Each row is a point on a landscape with many valleys, with its height.
A ball rolls from a point to whichever of its 2 nearest points has the largest drop for the distance, and stops where none of them is lower. Distance is the straight distance between rows; heights are no part of it.
J412: [170  82  84 155 143 110 140 123 185 140 126 197 185 136 107 132 176 125
 123 169  76 110 141 161 180 167 106 141 150]  h=335
J849: [136 123 106  68 131 151 103 140 133  74 167 103 156 103 113 100 130 154
 118 131 104 156 121 121  86 133 192 108 138]  h=198
J150: [107 172 120  91 100  93 149 110 144  88 184  99 218  81 148 111 104 128
 164 150 120 157 128  85  93 101 155 152 147]  h=229
J446: [150  89 114 124 150 104 137 123 168 123 120 158 218 128 107 143 136 137
 119 174  64 123 104 166 152 136 153 148 118]  h=145
J173: [118 128 134 163 107  87 154 118 151 177 158 156 179 106 133 133 147  57
 173 146 114 108 160  97 152 145  80 169 152]  h=640
J42: [124 116  98 126 132 136 126 149  87 138 111 130  62 160  96 133 115 104
  73 107 180 142 121 121 175 144  63 124 165]  h=480
J635: [ 95 147 118  71 126 177 133 150  87  95 125 113 110 113 126 156  99 144
  61 137 188 172 123  91 137  57  91  93 182]  h=634
J3: [115 161 185 150  85 151 115 101 125 176 114 154 113 112 161 104 149 146
 189 105 112  97 159 129 103 140 148 134  75]  h=378
J922: [115 194 118 127  90 114 150  85 140  77 198  83 125 114 140 109 100 119
 149 121 179 129 145  82  78  95 129 128 181]  h=707
J560: [168 131 109 182 114 133 111 108 135 162 130 164  70 156 132  98 151 119
 153 116 118 101 155 154 144 173  98 140 116]  h=429
J686: [111 129 131 143 122 140 126 145  86 146  94 109  30 159 119 117 114 123
 106  82 186 148 128 117 154 141  72 125 124]  h=408
J96: [129  95 123 176 154 100 141 165 114 155  74 116  61 156 140 132 102 105
 131 104 145 137 121 146 153 129  82 154  94]  h=577
J139: [156 117 107 146 105  87 105 132 136 152 167 127 135 114 118  68 155  74
 192 129  88 144 156 101 127 174 117 172 136]  h=253
J978: [134 161 133 179 105 105 128 100 125 157 169 108  86 153 134 118 122  79
 185  93 136  96 148 119 118 162 109 142 118]  h=622
J747: [104 118 134  76 139 175 134 131 133 123 107 177 186 106 111 175 156 168
  63 176 118 129 119 133 174  99 133  97 142]  h=360
J137: [150 121 169  87 130 158 122 100 130  95 110 119 144 118 139 112 130 196
 159 112  95 122 115 149  63 144 220  97  77]  h=617
J72: [119 111 148  92 125 165 111 141 112 127  56 168 128 124 126 122 134 194
  89 141 110 131 116 153 142 126 153 112  94]  h=263
J652: [108 121 164 111 137  79 136 128 131 144 119  98 226 114 133 143 106 105
 158 145  94 156  93 123 120 106 165 156 105]  h=645
J580: [151  88  61  98 155 138 110 157  93  87  91 147  68 163  87 111 122 152
  78 117 128 144 115 165 165 157 105 119 138]  h=244
J144: [100 162 172 177 104 128 141  92 159 162 148 179 162 117 150 170 163 115
 141 149 143  59 161 129 145 121 119 133 129]  h=315
J750: [118 120 150 206 137  70 157 132 124 194  89 138 136 141 140 164 119  78
 129 142 150 107 110 125 170 103  67 170 132]  h=522
J888: [159  89  85 141 143 130 130 128 162 129 116 204 138 151 111 134 164 141
  93 157 106 105 140 169 184 166  99 127 147]  h=364
J71: [100 147 166 134 114  93 129 127 111 154 135  70 118 128 150  97 102  91
 195  81 142 149 129 103 102 138 132 152  96]  h=602
J883: [112 129 109 101 136  83 124 150 116 129 167  73 171 102 131 117  99  82
 142 118 130 177 112  93 121 125 128 159 149]  h=584
J148: [173  81 101 110 131 127  98 148 141 128  96 157 156 122 117  80 147 159
 141 151  58 151 125 162 133 159 152 155 104]  h=245
J663: [115 142 141 132 132 175 138 104 136  98 138 123  80 160 114 181 113 131
  75 141 181  79 141 138 125  64 123  59 179]  h=226
J565: [118 160 138 170  94  92 132 116 124 168 174 123 120 115 149 100 117  55
 199 118 133 111 176  88 123 153  91 171 128]  h=609
J203: [109 159 146  94  74 201  88 124 114 127 135 148 101  74 162  72 137 177
 153  99 128 137 169 105  81 155 147 131 104]  h=361
J404: [150 141 160 129 146 160 165 107 121  98  99 108  38 167 131 157 104 188
 130  83 151  98 108 162  91  94 161  63  88]  h=194
J450: [125 162 116 171  84 135 135  95 165 146 185 180 128 103 149 115 167 102
 175 128 123  81 206 109 129 176  90 144 152]  h=110
J363: [170  82  85 140 140  94 125 145 137 161 117 152 146 130 103 100 143  87
 131 148  91 157 123 127 172 152  88 170 142]  h=380
J310: [103 158 141  76 112 130 134 120 146  88 158 114 229  72 153 128 105 148
 143 157 105 159 124 107  85  86 181 142 130]  h=179
J498: [162  91  65 121 144 101 113 139 133 100 171 109 116 148  78 109 142 113
 108 136 113 141 109 132 150 178 127 132 172]  h=521
J759: [118 126 147  77 140 140 131 120 158  92 146 120 231  91 121 152 120 145
 119 168  84 142 110 131  94  89 198 119 125]  h=133
J132: [106 171 171 164  75 158 111 107 131 190 127 195 116  91 168  98 174 123
 178 130 122 103 192 107 123 134 117 146  96]  h=359
J355: [136  95 105  66 154 148 120 145 111 110  86 149 162 131  97 136 123 167
  71 159  93 161  93 153 159 120 142 116 123]  h=379
J45: [161  86 103 103 133 125 103 161 110 128  88 112  84 134 119  63 127 150
 147  98 100 177 119 136 126 168 127 143 104]  h=224
J620: [132 139  87 140 133 103 167 109 168  75 205 101 146 124 114 151 126  91
 127 146 149 103 141 108 104 114 119 115 202]  h=604
J51: [119 165 157 172 106 121 143  87 142 140 174 137 138 137 145 155 134  98
 164 130 134  68 155 133 110 132 139 131 116]  h=288
J668: [145  99 125  79 129 133  95 146 115 116 110  93 112 122 123  65 127 163
 152  91 105 173 110 127 100 169 169 129 102]  h=282
J901: [127 114 124  59 131 131  94 147 117 100 141  84 159  99 125  79 117 152
 141 106 100 180 111 113  82 148 194 122 115]  h=239
J816: [136  80  91  82 157 141 114 168  97 103  62 150 107 144 109 119 112 165
  86 132 101 160 106 165 161 138 127 123 111]  h=332
J224: [132 179 109 173  95 150 141  76 173 121 211 175 120 123 147 143 171 122
 155 128 130  54 197 133 120 172 116 114 148]  h=81
J46: [131 132  94 151 117  93 125 127 135 127 194 108 115 119 117 109 131  77
 153 115 135 121 150  96 126 173  96 157 171]  h=576
J255: [133 108  60  74 155 138 139 154 111  91 162 110 115 131  79 141 128 102
  66 135 153 159 112 103 160 131  84 105 201]  h=706
J921: [139 132 150 154 130 166 125 121 135 143  72 183  84 137 165 142 147 201
 130 121 113  74 137 179 124 138 152  98  66]  h=305
J785: [111 112 118  79 140 110 123 143 119 154 134  91 207  87 134 127 108 102
 129 149 100 192  99  99 147 118 123 161 139]  h=544
J25: [164  86  96 142 168  88 126 144 138  94 120 100 125 160 118 126 106 132
 137 131  97 126  98 172 112 152 156 136 105]  h=575
J789: [135 156 116 134 110 199 115  97 147 116 161 195  79 148 125 145 172 161
  94 127 148  73 173 156 140 158 127  81 137]  h=137
J572: [144 130  74 161 140 100 158 108 151  88 217 102 104 145  98 149 142  74
 124 132 152  94 143 112 113 149 102 114 204]  h=591
J469: [120 133 138 115 142 110 146 107 166  81 174  87 183 129 124 153  95 101
 137 152 129 107 123 129  83  69 179 104 160]  h=250
J508: [106 133 204 113 131 135 129 115 131 129  66 134 176 112 151 154 128 187
 122 143 107 114 101 139  96  93 196 116  71]  h=209
J445: [141 117  96 138 142  91 125 125 138 104 186  94 134 140  98 120 127  86
 133 126 126 122 121 120 124 158 137 137 161]  h=553
J600: [136 112 142 106 161 115 138  95 169  78 139  78 158 163 104 153  87 131
 120 150 113 103  99 160  79  72 202  77 147]  h=222
J19: [108 146 166 109 109 182 111 123 118 126 104 148 115 121 134 127 143 178
 103 123 137 112 136 135 114 128 161 102 101]  h=216
J793: [113 103 121  97 154 115 140 144 117 168 115 110 190 108 124 155 119  95
 101 160 116 175  92 107 173 114  85 157 149]  h=509
J448: [167  87 113 101 138 123 107 128 164 106 123 155 208 119 106 112 145 164
 131 164  47 131 111 168 127 155 180 141 113]  h=192
J650: [133 146 125 133  84 120 101 133 129 153 163 144 137  85 141  56 152  88
 201 124  96 146 177  90 109 163 121 174 123]  h=213
J145: [119 148 119 146  87 141 117 122 146 155 162 170 135  87 140  97 156 102
 160 127 121 127 183  96 134 155  92 160 149]  h=159
J465: [ 97 172 167 181  86 142 126 100 143 183 148 180 129 104 164 140 160 109
 157 132 140  76 183 113 140 132 104 141 121]  h=341
J41: [140 102  75  85 124 161 100 152 114 119 137 150 106 123  87  99 144 129
  88 124 124 155 136 119 169 169  97 123 163]  h=436
J354: [114 140 147 144 136 146 150  96 150  96 158  84 107 161 123 183  88 106
 103 138 173  78 129 137 106  55 131  67 186]  h=254
J28: [173 128  96 130 120 143  98 108 143  97 179 124 101 144 102  98 159 153
 148 119  93  98 132 159 103 190 165 108 127]  h=260
J524: [148 116 118 191 127  99 140 137 117 205  97 188 116 126 129 107 166  72
 134 144 126 154 145 107 176 141  55 179 126]  h=677
J846: [126 127 145 137 144 100 155  99 160 101 167 110 195 139 111 170 120  94
 136 160 123  99 119 139 111  98 165 121 141]  h=273
J158: [129 184  96 118  93 153 125  95 138  68 202 101  93 107 132  98 120 147
 138 116 157 124 151 106  76 126 147 114 165]  h=712
J875: [103 194 140 131  88  87 162  96 129  99 189  87 171 108 155 125  90 102
 162 134 177 139 137  72  90  86 113 150 167]  h=696
J998: [165 110  87 183 143  96 133 119 138 130 145 129  85 172 111 132 126  98
 123 122 131  96 125 155 150 167  95 146 141]  h=435
J948: [135 136 149 169  98 154 111 113 127 179 100 170  84 136 148  99 161 146
 156 114 119 110 156 145 130 150 114 133  88]  h=401
J418: [145  93  94 162 141 120 124 161 109 154  79 151  57 154 123 111 122 112
 112 119 133 143 137 145 167 147  71 144 117]  h=551
J762: [110 158 122 103  87 186  90 142 104 126 139 124  72  94 142  73 124 148
 136  83 153 156 162  99  99 160 123 131 125]  h=381
J340: [147 114 114 195 142 110 139 122 142 150 108 164 103 160 137 152 131 117
 124 138 124  84 133 172 154 143 103 138 111]  h=407
J146: [ 91 144 183 148 105 141 111 154 101 201  49 142 101 105 151 116 142 133
 127 115 151 149 132  89 160  97  93 147  96]  h=552
J856: [111 109 187 159 162  88 156 143 129 137  62 105 120 133 168 166 101 152
 151 117 121 112  96 152 111  98 151 140  56]  h=286
J32: [100 163 110 131  83 160 124 139 119 160 143 162 105  76 145 107 130 116
 114 118 167 161 171  72 149 136  48 155 170]  h=838
J848: [109 134 131 157 123  98 124 137  99 161 137  76  81 143 127 113 100  70
 148  78 175 157 127  97 134 143  86 153 137]  h=649
J823: [117 133 147 139 149 116 145 113 132 105 148  66 119 163 119 166  85  89
 114 124 172 117 108 128 104  63 141  92 165]  h=278
J817: [169 113 133  92 105 184  88 120 130 123 107 157 114 115 131  69 158 198
 157 114  80 125 146 157 100 183 176 114  93]  h=324
J791: [152 104 120 154 125 129 127 101 189 141 128 210 194 129 124 136 179 147
 133 171  76  91 150 173 162 162 139 133 127]  h=312
J303: [108 169 187 202 120 109 143  84 159 175 119 177 156 141 163 183 159 131
 143 154 137  36 140 147 148 103 132 130 101]  h=339
J803: [103 128 199 145 147 115 138 143 129 141  37 131 150 119 165 170 120 177
 116 134 124 101  96 137 125  75 154 129  63]  h=251
J740: [139 122 131 177 116  86 146 126 131 200 132 169 151 115 126 113 158  49
 161 143 117 141 150  96 162 139  65 180 143]  h=656
J120: [176  96 122  90 149 142 112 120 133  74 114 112 125 139 118 100 129 199
 143 121  87 128 105 167  76 163 208 100  91]  h=605
J696: [ 95 127 138  77 138 161 140 136 131 136 117 141 214  82 135 178 143 153
  85 182 111 148 111 113 161  90 123 123 137]  h=365
J393: [146 127 132 115 153 161 145 106 125  82 110  93  52 184 108 145  96 162
 105 110 152 110 111 165  97  90 160  54 127]  h=146
J318: [123 125 154 187 130 106 140 123 136 165  86 153 126 141 149 151 128 125
 133 140 125  92 123 156 147 116 121 147  95]  h=383
J893: [106 147 162 104  90 153 107 117 138 133 139 149 183  78 154 106 135 150
 165 136  90 119 153 120  91 133 176 144  99]  h=633
J547: [126 121  67 113 129 120 140 158 123 145 167 119 124  96 115 120 131  83
 110 126 142 170 132  75 157 159  41 155 200]  h=787
J39: [132 138 113  88  86 216  79 133 131 120 141 193 101  95 129  78 169 180
 108 122 117 126 180 134 129 170 133 109 130]  h=363
J436: [179 111  91 138 125 128 106 104 168  96 173 151 138 143  98 106 170 153
 143 148  78  88 140 174 128 191 159 120 135]  h=277
J609: [ 85 145 155  97 128 138 127 161  90 140 110  86 152 103 145 159  98 120
 103 124 167 184 104  87 132  79 113 132 134]  h=523
J642: [126 110 143  93 137  79 119 139 128 131 121  84 199 118 132  97 104 116
 168 119  82 172  98 122 103 133 177 153 101]  h=631
J801: [138 184 111 165 103 184 138  76 164 114 201 179  87 137 135 158 169 138
 126 120 151  54 185 146 119 151 124  84 150]  h=102
J844: [135 102  84  54 167 123 124 151 116  85 150  75 153 133  93 131 104 116
  79 141 128 187  88 114 134 101 148 101 169]  h=464
J94: [116 135 169 127 134 129 141 124 107 125 102  87  80 146 139 125 106 148
 141  82 156 145 105 130 104 126 139 121  88]  h=304
J378: [ 99 131 173 149 112  90 132 136 116 205  92 132 181  97 150 122 126  82
 173 146 106 158 123  91 150  97 110 179 102]  h=646
J76: [158 134 115 183 152 107 159 125 123 116 132  88  42 184 128 152  99 121
 154  80 147 102 104 164 113 136 120 115  98]  h=371
J22: [145 171  91 111 108 185 114 109 132  73 199 104  51 126 120 102 128 151
 123 102 151 110 153 123  75 136 153  83 154]  h=716
J317: [113 111 135 154 139 101 140 150 105 186  81 141 135 131 126 158 121 103
  98 145 147 139  99 114 189 100  67 155 141]  h=493
J536: [140 106  67 106 153 104 135 155 113 116 173  94 113 133  88 132 122  80
  88 125 152 160 108  95 156 154  80 133 196]  h=743
J904: [128 118  92 162 115  87 166 120 174 153 174 164 195 109 122 142 170  66
 164 151  99  96 168 100 146 173  78 152 181]  h=630
J746: [119 127 104 121 130  98 114 153 107 136 158  74 114 123 119 100 105  78
 136  93 154 172 120  93 127 150 107 151 153]  h=621
J330: [163  80  69 106 150 120 101 166 105  97 102 114  65 158 101  84 119 146
 115 109 114 157 112 152 143 174 121 129 123]  h=111
J685: [116 131 148 120 134 148 139 125 129 110 136 129 151 132 113 169 125 126
  90 151 150 118 121 126 125  88 140 106 150]  h=561
J286: [178 111 100 166 114 137 106 135 127 167 104 190  84 138 123  72 175 119
 141 133 112 147 164 141 158 170  88 157 114]  h=463
J649: [100 129 153 135 111 139 119 142 101 164  97 123 106 124 130 128 120 119
 115 111 155 147 125 108 147 124  99 140 120]  h=578
J910: [141 124 112 152 130  63 122 116 131 126 173  79 131 149 119 102 118  78
 183 114 109 122 119 125 114 164 143 155 126]  h=573
J633: [ 89 153 146 107 119 141 157 120 151 129 137 145 244  64 156 186 139 144
 118 185 116 133 124 102 135  75 120 132 145]  h=331
J739: [ 99 141 137 125 121 143 131 150 102 144 132 120 124 116 130 155 116 109
  92 124 177 146 127  98 148 105  87 129 159]  h=560
J809: [162 100  84 140 119 106 109 138 141 151 157 143 129 116  96  82 162  87
 148 134  94 150 146 109 157 179  91 161 164]  h=311
J54: [127 119  92  74 100 196  79 151 104 123 123 170  88 108 107  80 151 155
  91 110 128 156 163 118 155 168 104 117 147]  h=391
J995: [137 137 125 128 140 162 140 103 125  97 131 117  68 180  99 156 117 135
  85 128 164  96 126 156 124  98 137  70 149]  h=190
J62: [117 107 107  43 158 156 120 149 104 101 112 111 170 116 101 139 116 145
  74 153 110 186  93 125 147 106 146 114 140]  h=414
J506: [159  86  63 103 144 131 123 138 140  99 152 147 138 140  71 123 154 129
  86 146 108 132 121 138 172 173 112 119 175]  h=487
J761: [132 140 180 157 150 148 149 119 133 127  70 152  91 137 165 171 131 202
 130 120 124  66 116 168 107 100 169  92  54]  h=266
J23: [119 126 166  78 105 160 100 124 129 117 122 126 171  90 146  92 131 171
 161 116  87 140 133 124  72 149 202 127  87]  h=626
J676: [152 126  95 146 117 158 109 121 122 133 133 163  56 163 110 107 150 138
 102 109 146 108 148 150 156 174  94 118 136]  h=388
J647: [128 145 134 153 120 175 115 115 135 149  88 205  77 153 146 139 163 189
  99 133 138  76 147 170 158 141 125  96 100]  h=342
J811: [101 167 178 111 108 146 130 110 116 114 143  92 125 109 159 125 112 143
 168  99 142 125 139 116  63 111 175 116  94]  h=219
J223: [168  92  86 150 134 128 114 167 103 169  78 189  82 137 116  85 159 107
 112 137 117 176 147 131 177 151  67 163 115]  h=508
J95: [121 100 127 112 147 128 122 162 110 185  36 168 161 102 139 132 143 147
  97 173  87 167 103 128 192  91 100 154  96]  h=507
J986: [131  90 110 106 144 125 133 140 123 170  90 152 179 114 117 140 136 122
  94 171  96 167 102 130 190 120  89 151 137]  h=473
J477: [103 137 174 165 142  86 153 130 112 147 114  91 159 150 135 183 101  89
 118 134 169 123  93 116 136  76 113 138 131]  h=559
J459: [119 110 121 135 151 120 145 142 114 153  87 161 140 144 115 176 131 129
  66 157 147 124 100 136 190 105  81 131 146]  h=462
J312: [ 99 138 169 185 126  79 148 127 110 182 111 106 131 142 142 165 107  69
 139 119 170 120 110 108 151 106  83 161 133]  h=540
J377: [143 101 122 137 125 113 130 136 136 174  98 164 170 114 123 111 143 109
 129 155  85 155 123 130 164 130 104 167 121]  h=433
J527: [127 133  85 160 119  88 174 110 170 101 206 131 175 117 120 155 151  79
 152 151 124  89 157 102 118 159  99 137 192]  h=618
J623: [167 122 125 158 165 115 160 122 130  99 124  92  65 175 133 150 101 148
 160  89 123 101 104 174  92 126 158 100  83]  h=346
J559: [151 121 106 177 146  84 135 127 122 130 134  84  74 175 123 120 103  94
 157  94 139 120 109 146 125 158 108 147 113]  h=402
J5: [113 143 152 131 126 136 131 132  96 133 121  75  42 156 132 116 106 128
 134  61 182 151 118 116 117 138 108 118 106]  h=350
J235: [ 88 153 191 143 139 140 139 134 113 129  98 113 162 131 145 206 117 131
  84 157 176 101 103  97 139  22 113  90 149]  h=583
J908: [100 138 163 128 135 114 162 110 157 118 150 135 232 104 132 192 130 113
 126 177 115 107 117 123 123  74 149 125 143]  h=300
J192: [117 132  84  74 139 151 147 150 109  87 156 101 122 114 113 147 101 116
  74 137 176 171 119  93 136  89  88 105 198]  h=665
J313: [107 130 141  77 138 183 115 129 120 113  78 203 152 122 112 163 162 200
  53 165 126 113 120 152 171  98 147  81 129]  h=336
J927: [111 128 175 114 147 109 147 127 117 111 105  65 120 153 135 138  99 131
 133  95 154 153  95 125  94  92 161 113 102]  h=258
J489: [ 92 141 168 133 125  76 137 136 119 156 138  92 194 113 150 143  97  75
 167 129 132 142 117 102 122 105 133 163 118]  h=661
J185: [134 102 107 168 152 114 139 141 125 143  91 168 103 158 125 163 126 128
  86 147 144 101 122 166 178 127  91 134 129]  h=432
J853: [155 116  70 143 144 119 140 125 135  99 191 119  84 157  82 140 145  89
  94 125 157 103 131 124 140 165  94 113 190]  h=572
J92: [138 118 127 121 150 122 135 126 125 103 124 101 134 158 103 144 107 126
  97 134 139 132  99 144 119 107 152 115 133]  h=543
J425: [ 77 166 178 128 126 162 122 150  90 140  94 124 126 115 148 184 125 146
  74 137 194 116 116  82 152  48  91 102 140]  h=599
J375: [121 143 166 203 146  93 155 100 148 149 106 147 146 156 150 188 128 126
 127 154 136  60 114 164 138  97 138 133  98]  h=362
J349: [140 108 108 153 145 169 105 147 130 147  64 220  57 154 154 130 161 175
 103 139 120  88 155 184 172 145 113 106  94]  h=373
J554: [ 89 148 201 150 106 101 135 128 104 181  93  89  99 121 163 103 114 106
 191  78 148 150 128  97 116 115 114 158  81]  h=615
J165: [129 127 139 132 133  62 128 123 117 133 146  53 119 146 140  90 104  94
 200  80 125 147 114 117  98 154 150 148  97]  h=588
J876: [ 87 148 151  94 130 172 122 152  77 111  95 119 102 129 124 173 114 147
  60 131 191 140 118  98 146  52 104  84 158]  h=616
J397: [ 94 163 157  84 109 147 117 137 104 105 139  76 116  94 160  93  99 148
 154  81 160 168 136  95  62 117 164 125 106]  h=181
J467: [117 183 165 138 108 151 140 101 120 120 160  92  89 134 151 144 115 129
 175  87 152  98 141 122  67 113 164  95 102]  h=241
J180: [176  73  67 137 163  77 112 158 139 101 130 106 126 157 100 105 120 121
 129 140  89 140 100 164 140 166 137 151 136]  h=555
J672: [ 91 144 198 142 145 106 144 128 119 130  99  81 179 137 144 194  98 116
 106 150 162 123  88 108 119  23 143 105 133]  h=574
J666: [ 92 180 134  96  90 144 126 132 108 111 147  99 147  83 153 110  95 142
 123 116 170 184 131  77 102  98 115 147 150]  h=446
J327: [143 160 170 167 140 151 167  97 134 119 100 124  65 164 143 178 117 178
 138 104 144  70 109 164  92  82 166  68  83]  h=228
J50: [147 115 118 134 122 133 121  99 184 110 162 171 198 122 108 133 174 139
 140 162  75  88 148 161 134 166 161 128 132]  h=296
J710: [145 100 132 103 170 121 139 112 159  76 116 115 179 157  94 156 101 147
  92 170  99 123  91 167 106  80 194  92 133]  h=195
J669: [147 108  78 130 151 123 133 134 105 105 144 119  68 175  79 135 122 102
  76 115 168 123 118 135 159 151  89 114 172]  h=536
J229: [121 129 141  73 139 125 119 138 107  91 140  48 104 122 134  92 108 144
 143  69 150 175 114 109  70 129 177 103 110]  h=115
J66: [151 115  86 111 129 174 103 128 107 100 108 165  56 166  99 107 146 169
  85 116 136 116 140 169 150 172 115 100 131]  h=340
J346: [129 100 126  94 143 161 114 139 137 121  62 211 164 124 124 141 151 205
  78 171  84 117 118 176 163 122 154 110 100]  h=303
J916: [151  84  81 139 152 147 115 148 130 132  81 224  91 158 128 138 156 154
  86 155 112  99 148 191 190 152  99 116 126]  h=397
J930: [127 122  83 121 114 150 123 155 115 166 146 159  95 100 112 103 144  92
 104 117 149 163 163  81 172 163  39 146 183]  h=816
J890: [120 128 176  95 139 138 126 115 147 111 107 137 213 110 128 154 126 167
 113 163  87 125 101 145  95  93 207 114  99]  h=169
J60: [116 179 108 162  92  94 140 111 128 126 205 109 105 110 148 104 112  78
 179 108 157 110 171  81 111 159  85 163 161]  h=595
J153: [156  92  92  93 172 101 122 140 129  73 135  74 129 164  87 116 106 128
  96 131 121 161  82 142 116 120 173 105 143]  h=511
J641: [108 125 162 143 134 124 120 163 114 194  20 159 134 107 153 134 141 152
 106 144 118 141 112 107 176  78 101 154  85]  h=530
J315: [143 115 164 151 168  95 170 123 134 107 103  90  97 153 158 159  91 149
 172  94 119 109  96 170  83 111 170 118  61]  h=319
J700: [182  88  90 114 164 105 112 135 134  71 133  94 116 154 107 100 123 166
 141 130  86 130  95 173  94 166 190 111 108]  h=590
J769: [118 166 149 137 109 186 120 101 129 122 150 155  97 127 136 147 147 157
 111 121 150  86 154 142 109 130 150  94 119]  h=180
J722: [118 167 158 154 125 107 147  96 128 119 169  83 123 150 138 148 110  93
 171 108 146  96 131 123  86 113 157 119 109]  h=264
J907: [149 107 120  82 148 142 116 118 149  77 140 118 169 136  94 124 131 157
 107 149  93 132 106 151  98 124 199  99 124]  h=151
J362: [123 104 147 130 143  86 130 146 123 141  88  91 147 135 140 112  99 122
 155 111 109 164  96 134 118 126 141 159  92]  h=612
J637: [107 137 145  85 142 119 128 141 109  95 136  51 128 128 134 124  88 117
 122  93 164 178 113 106  84  80 162 101 135]  h=196
J503: [135 139 147  98  87 207  83 120 126 138 121 168 111  96 144  77 166 183
 146 108 102 121 166 137 102 169 160 114  98]  h=344
J658: [ 71 175 166 110 104 116 128 148  92 147 123  82 156  82 174 131  82 117
 145 106 169 182 124  74 108  83 111 155 126]  h=486
J636: [177  90 117 110 129 160 100 137 138 122  82 174 119 127 135  82 153 195
 146 138  72 124 140 178 113 170 165 127  85]  h=295
J954: [ 94 173 145 137 101  74 151 127 117 128 178  86 172 100 164 127  83  77
 176 124 161 139 136  78 105 110 115 167 140]  h=681
J417: [ 99 132 191 146 111  83 136 140 107 189  79 102 143 113 157 100 116  96
 189 109 120 166 120 100 127 109 126 177  78]  h=629
J382: [152 119 107  98 122 139  94 126 139  92 174 113 138 117 107  89 151 151
 149 129  86 123 129 142  95 176 186 121 127]  h=236
J708: [108 158 110 103  99 153 109 141 111 108 164 104 104  97 138  95 112 129
 125  97 157 158 146  92 102 140 122 139 143]  h=409
J966: [124  86 142 143 156  98 136 169 119 141  61 109 107 139 147 127  99 134
 135 112 119 158 101 149 137 122 121 151  84]  h=597

For each start below, name the point where the ball stops.
J998 -> J759
J649 -> J224
J793 -> J224
J747 -> J224
J685 -> J330
J954 -> J144
J609 -> J446
J23 -> J446
J54 -> J446
J527 -> J229
J696 -> J907
J235 -> J144
J524 -> J144
J930 -> J144
